Points, in no order, along strands that fork, close into loops and pass close to each other.
In the rows, zero is written as 128.
Points whose rows are less than 115 apart are linked; no others are. Some points are linked to none.
K_535: [ 98 165 102 123  96 115 171 177 105  85 120 152 145 130 128 105  76 168
 110  96 152 102 124 158  99 130 144]
K_453: [151 110 103 129 143 165 164  82 117 117 108  88 154 100  98 122 106 134
 103  52 144 165 153  59 148 155  87]
K_41: [154 108  69  87 177 133  71  99 149 155 203 106 135  65 122 177 164 158
 144 139 100 128 160 106 176 144 129]
K_532: [149 135 104 128 118 125  96 148  83 181 100 161 114 113 125 152 198 148
 161 104 121 130 174  94 150 115 139]
K_562: [142 153  91 142 134 145  93 163 152 161 108 128 113 114 121 189 138 100
 134 145 126 116 165 133 129 148 123]
K_496: [114  80 115  66 173 143  94  59 171 154 145 132 103 106 155 124 171 130
 123 138 157 115  93  93 180 143 136]
K_806: [129 163  95 155  94 100  89 175  78 168 153 106 129 156 136 167 189  97
 126 162 126 153 193 142 111  97 123]
K_779: [ 99 126 100 133 131 160 174 146 165 101 109 135 101 121  91 144  93 128
  88 118 144  98 120 148 104 150 138]
K_137: [125  83 122 104 145 123 148  43 138 131 176 120 162 145 150  86 171 147
 142 158 109 134 125  90 178 107 149]
K_630: [143  52 170 146 107 114 161  63 135 118 146 133 144 138 141  78 151 110
 175 147 102 135 173 130 148 111 120]
K_402: [112 138 139 105 152 111  63  91 169 123 133 129 154 169 168 133 136  98
 158 160 147 157  74 143 158 132 116]
K_362: [145 221  95 144  86 159 148 163 138 127 135  58 181 104 119 129  97 155
 109 109 170 152 138 126 103 135 111]
K_682: [122 168 120 152  99 118  71 187 105 157 134  96 125 142 137 145 171 113
 154 168 115 121 168 152 108  74 153]
K_12: [106 119 172 146 131  93 128  76 113  93 131  99 165 174 175  69 168  93
 168 166 111 129 133 132 128  81 141]
K_259: [121 133 110 108 164 112  47 123 146 155 132 144 158 131 150 162 139  96
 173 159 136 163 123 152 149 124 114]
K_324: [ 96  44 152  99 157 166 147  84 151 138 135 135  57  94 125 118 160  96
  82 143 138 132  96 120 137 139 138]
K_626: [157 163 158 143 134 109  59 172 115 198 105 145 111 143 168 148 183 111
 152 170 115 119 115 135 120 121 134]
K_560: [159  91 233 125 116 116 131 111 105 123 105 146 125 151 161  63 104 111
 101 137 126 119  74 149 115 135  99]
K_867: [104 133 153 150 129 110 107 104 102  93 118  80 155 164 154  89 152 110
 155 154 111 128 105 134 116  70 166]
K_613: [100 121 130 105 163 110  92  61 175 111 172 124 142 184 150 133 113  76
 141 162 150 183  92 156 164 133  99]
K_962: [151 153 113 137 146 182 165 114 138 124 108  81 130 104  85 130  81 120
  74  65 156 154 126  89 111 161  74]
K_130: [100 139  99 113 145 158 159 167 167 126 108 158 100 122 114 137  93 150
  99 132 149  70 103 172 106 149 162]
K_435: [107 161  65 142 122 109 105 119 178  84 134 103 162 141 133 144 118 107
 153 172 162 136 124 168 125 134 105]
K_155: [171 130  77 125 153 147  82 146 117 178 168 122 121  90 100 198 144  95
 120 131 121 145 197  97 154 161  67]
K_837: [134 105 198 127 128 113 123  74 117 123 147 119 153 180 188  61 165  89
 155 160 121 146 114 117 159 107 123]
K_85: [125 107 118 134  74 133 216 123 171  85 156 121 141 127 138  96 108 119
 117 161 160  76 164 189 118 153 113]
K_56: [110 118  78 101 167 112 132  78 142 126 164 101 196 131 123 112 174 166
 164 154 125 132 138  74 183  97 143]
K_566: [126 147 173 141 141 123  82 161  71 151 117 114 104 120 131 117 140 142
 163 120  87 122  76 128 110  67 189]
K_686: [108  91 139 137 104 117 195 143 124  82 139 176 123 121 100 105  54 117
  81 100 138 119 179 152  85 151  96]
K_145: [159 108  74  97 153 124  79 121 129 177 196 122 117  76 107 203 164 112
 145 143  95 137 187 114 169 163 100]
K_88: [125 151 111 109 144 138 145 177 143 123 112 156 115 126 149 100  89 164
 108 138 153  53  87 179 122 159 166]
K_135: [114 124 125 137 104  97 171  97 108  72  74 121 162 152 138 120 145 130
 134 118 136 132 161 133 106 117 118]
K_640: [105 148  93 138 142 111  76 128 108 133 131  68 173 133 124 131 174 138
 190 141 118 153 162 101 147  61 139]
K_468: [142 230 108 155  66 155 130 201 118 152 140  81 150 108 113 142 117 163
 120 118 148 133 167 143 106 111 133]
K_328: [143  91  78 113 156 156 128  90 136 114 155  95 129  97 101 157 135 145
 130 108  97 140 133  85 172 128 163]
K_270: [133 116  95 142 141 125 152  79 118  92 137  74 193 144 104 132 140 129
 153 125 138 161 161  77 158 125 105]
K_383: [125 175 158 130 105 118 123 136 146 113  92 117 135 158 169  82 144 138
 133 162 138  96  48 162  90 117 150]
K_490: [137 182 109 148 125 168 157 188 132 136 138 125 126 119  88 160  62 167
 102 100 116 132 148 144 126 133 159]
K_810: [126 108 140 114 140 124 116 107 135 138  86 139 122 137 131 129 152 133
 148 135 107 125  78 110 139 122 156]
K_480: [142  49 171 133  93 105 165  79 127 111 122 168 131 121 122 101 132 128
 172 119 105 133 185 138 117 121  95]
K_462: [106 173 121 123 104 134 187 127 121  96 122 141 142 118 105  97  54 141
  56  65 152 152 135 138  86 166  82]
K_194: [138  95  96 126 124 141 134 103 108 121 143 123 131 108  94 148 132 166
 134  91  83 146 116  73 156 117 168]
K_82: [114 161 163 143 135 102  82 186  62 135 109 141  87 135 110 110 133 156
 159 112 104 122  82 137  69  61 165]
K_597: [123 108 130 137 106 134 191 112 107  84 115 145 141 114 102 111  66 117
  68  66 138 145 175 132  96 156  77]
K_729: [138 133 187 124 147 137  84 126 151 126 116  99 133 156 183 117 103  99
  94 150 131 118  59 136 154 144 146]
K_401: [146 161  76 146 142 147  88 159 144 147 126 107 143  99 103 186 124  97
 124 127 147 144 190 117 142 155  89]
K_350: [150  79 160 156  88 125 193  88 147  95 122 131 142 116 103 126 103 118
 148 120 122 136 214 154 107 128  76]
K_470: [158 147 207 123 101 132 118  81 150 114 152 101 143 203 193  65 151  87
 137 175 135 151  95 134 135 110 108]
K_545: [117 169 115 141 110 135 137 138  95 135  80 136 141 115  98 137 115 164
 135  50 129 167 151 103 120 118 127]
K_288: [110  92 161  53 171 153  93  74 170 153 143 112  92 135 166 135 154 100
 103 150 154 154  73  91 182 161 116]
K_24: [135 119 165 124 168 115 112 164 121 156 116 184  64 130 107 131  92 158
 113 110 100 113  45 129 119 140 146]
K_47: [136 112 164 129  72  98 188 116 144  83 126 152 139 121 169  92 112 123
 132 163 143  74 157 195  85 143 118]
K_159: [142 181 148 128 131 120 123 207 126 150 106 159 111 122 146  99 114 177
 136 147 148  64  69 178  98 128 164]
K_657: [150 164  91 161  97 110 103 163  76 174 160 111 127 152 122 182 185  97
 108 140 120 171 213 113 138 134 107]
K_583: [151 126 139 127 140 116  86 144 106 203 104 168 110 113 147 148 203 130
 172 134 119 118 126 101 149 116 148]
K_694: [106  87 139 120 123  79 140 128  95  92 109 196 118 144 116 107 115 135
 135  86 102 135  95 107 101 140 121]
K_305: [160 170 129 160 108 148 137 182  92 181 127 169  88 110  99 184 118 133
 116  92 115 130 192 122 139 137 130]
K_907: [125 129  77 133 175 168 109 121 147 122 115  90 112  84  84 172 113  95
 116  99 157 129 164  88 154 153  85]
K_34: [100 122 117 116 111 108 196 171 113  73 146 181 133 138 125  90  59 154
  90 105 141  91 147 163  92 158 129]
K_90: [134  87  71  86 173 150 113  74 166 142 179  91 133  85 113 155 165 161
 127 140 109 132 138  91 183 135 149]
K_950: [117 125 130 138 152 133 120 172 115 138 107 185  87 113 101 156  82 144
 126  86 107 116 106 127 125 132 154]
K_858: [120 159 167 143 139 131  71 135 104 118 122  87 136 148 169  98 144 112
 155 141 110 119  86 136 114  69 183]
K_769: [133  82 205  95 140 153 141 118 142 148 116 144  72 151 130 106 118 115
  64 138 136 138  39 117 133 157 122]
K_451: [110 133 150 143 102  86 144 155  83  81 122 141 132 150 129  86 109 142
 124 121 109 116  94 148  69  87 163]
K_494: [142  86 196  79 137 160 126  93 148 142 127 111  89 165 163 112 142  94
  78 144 160 147  83  93 162 162 101]
K_96: [100 197 118 132  87 118 129 206  87 107 116 154 123 122 114 117 106 184
 135  81 148 115 127 150  89  88 148]
K_891: [ 90  81 129 108 165 129 110  61 179 121 177 115 119 147 138 128 130  75
 128 165 145 173 111 139 178 149 104]
K_161: [137 193 155 139 119 126 100 185 124 156  89 123 118 136 163 101 150 161
 143 165 146  81  57 167 102 107 153]
K_775: [132  51 156 115 119 141 154  63 148 138 158 136 126 145 144 104 147 129
 136 141  95 142 121  98 156 116 151]
K_652: [117  69 159 126  96  71 152 107 101 100 112 193 135 136 129  99 125 123
 152 117  98 142 130 123  85 129 105]
K_894: [125  86  66 117 194 151 102  93 159 118 154  79 117  86  89 172 131  90
 127 137 147 150 135 105 159 144  88]
K_744: [126 141  90 138  82 140 223 119 150  72 139 107 160 117 133 115  91 126
  93 131 173  94 163 159 114 162  99]
K_509: [131 112 189 104 148 135 139 142 139 158 117 155  78 148 121 119 102 140
  83 129 105 126  38 129 117 144 142]
K_258: [100 184 142 140 116 106 107 212  78 124 122 141  98 134 102 121 111 167
 156 100 122 116 109 147  66  72 163]
K_139: [149 132 208 138 128 137 117 124 107 113 113 109 127 162 181  75 108 120
  95 144 116 118  58 131 137 119 145]
K_175: [127 136  85 124 134 125 108 125  91 156 101 128 163 102 130 129 175 179
 168  83 150 136 178  79 162  91 134]
K_551: [136  86 127 155 124 104 173  59 127  97 140 105 177 148 128 104 158 118
 158 140 115 146 180 113 160 131 108]
K_167: [155  90 228 137 100  90 143 116 100 100 116 152 134 148 174  63 105 117
 124 145 112  98 101 165  86 118 111]
K_575: [102 101 123 139 131 125 151  87 180  86 118 116 126 150 143 124 128  87
 110 154 147 113 132 159 128 156 121]
K_329: [111  46  93  96 125 127 166  76 127 114 101 177 108 122  98 119 146 150
 122  96 121 130 116  90 123 134 118]
K_934: [112 187  95 150 103 128 112 179 134 108 100 116 150 121 149 139 125 136
 145 127 146  94 140 157 127 120 156]
K_48: [140 178 119 148 113 148 143 200 137 134 140 135 110 120 111 165  81 158
 121 133  99 105 137 154 124 117 189]
K_236: [175 157 100 143 140 161 107 129  98 176 128 101 148  78 106 161 143 147
 131  73 138 155 183  67 170 138 111]
K_772: [134 183  89 156  79 144 189 137 148  78 130  80 177 134 112 115  94 149
  98 127 156 131 133 133 109 142 116]
K_790: [ 95  93 105 115 122 104 156 122 111 104 105 191 106 131  84 141 113 143
 129  75 124 141 114  93 107 145 107]
K_28: [136 143 132 141 138 154 132 171 127 173 132 173  68  90  86 201 102 139
 127  91  98 114 155 129 132 141 153]
K_979: [166 178 109 166  98 141 124 168  90 189 133 124 122 128 109 181 154 122
 100 118 128 157 198 109 130 143 117]
K_361: [132 129  70 118 157 134 145  92 124 131 135  76 192 122 104 133 162 160
 165 128 129 157 156  63 171 121 109]
K_814: [125 120 154 134 106 119 161 112 166 107 106 128 129 167 167  95 123 104
 117 162 142 100  79 164 113 141 135]
K_516: [120 108 150 118 114  72 164 182 101  89 163 193 124 148 145  72  67 148
 105 134 133  83 120 174  72 159 112]
K_872: [112 108  99 148 136 147 168 107 163  87 103 112 127 134  95 143 115 103
 102 119 147 124 144 126 128 148 105]
K_853: [ 91  55 112  99 146 148 159  90 148 130 101 157  66 107 100 133 149 119
 110 119 129 127  98 111 123 138 124]
K_601: [117 111 117  90 172 136  53 110 173 174 131 131 115 109 143 176 145  92
 143 159 123 142 116 128 166 147 122]
K_834: [141 118 114 105 123 118 112 120  96 152 139 137 130 108 111 142 159 183
 164 107  74 142 108  82 143  81 190]
K_722: [106  69  88 124 181 142 126  71 173  97 170  81 110 115  98 151 123  72
 111 161 147 163 127 132 157 144  92]
K_604: [136 174 153 143 121 136 112 193 120 162 137 142 106 126 124 163 117 145
 140 139  87 108 123 160 108 105 190]
K_767: [141  88 204 131  93  77 152 146 124 103 145 185 136 128 157  79  83 123
 132 150 124  92 134 183  70 136 102]
K_492: [133 116 120 111 161 147  79 131 157 184 124 142  94  96 128 187 147  99
 143 142 103 116 132 114 160 154 148]
K_101: [113 146  71 132 151 100  85 114 158 104 120 115 174 146 124 158 134 111
 179 159 152 160 133 148 137 127  92]
K_953: [130 189 116 142 123 163 170 130 142 126  96 106 143  93 102 116  74 144
  68  56 161 155 129 119  93 164  84]
K_153: [145 172 148 175 101 124  98 204  72 167 137 126 100 135 133 150 151 129
 149 135 101 111 177 147 112  83 178]
K_98: [150 189 163 138 123 124  64 175 128 177 105 125 120 137 172 124 154 115
 136 177 136 100  85 159 109 115 144]

How many points has the smallest loop of links through each point below? Write 0 if it is on no loop.
K_259 | 11
K_462 | 0
K_551 | 7
K_872 | 9

A tip is a point with one link. Name the tips that can be reached along the links from each point below, in the order of the rows.
K_630 | K_324, K_350
K_532 | K_175
K_535 | K_453, K_468, K_729, K_470
K_24 | K_496, K_490
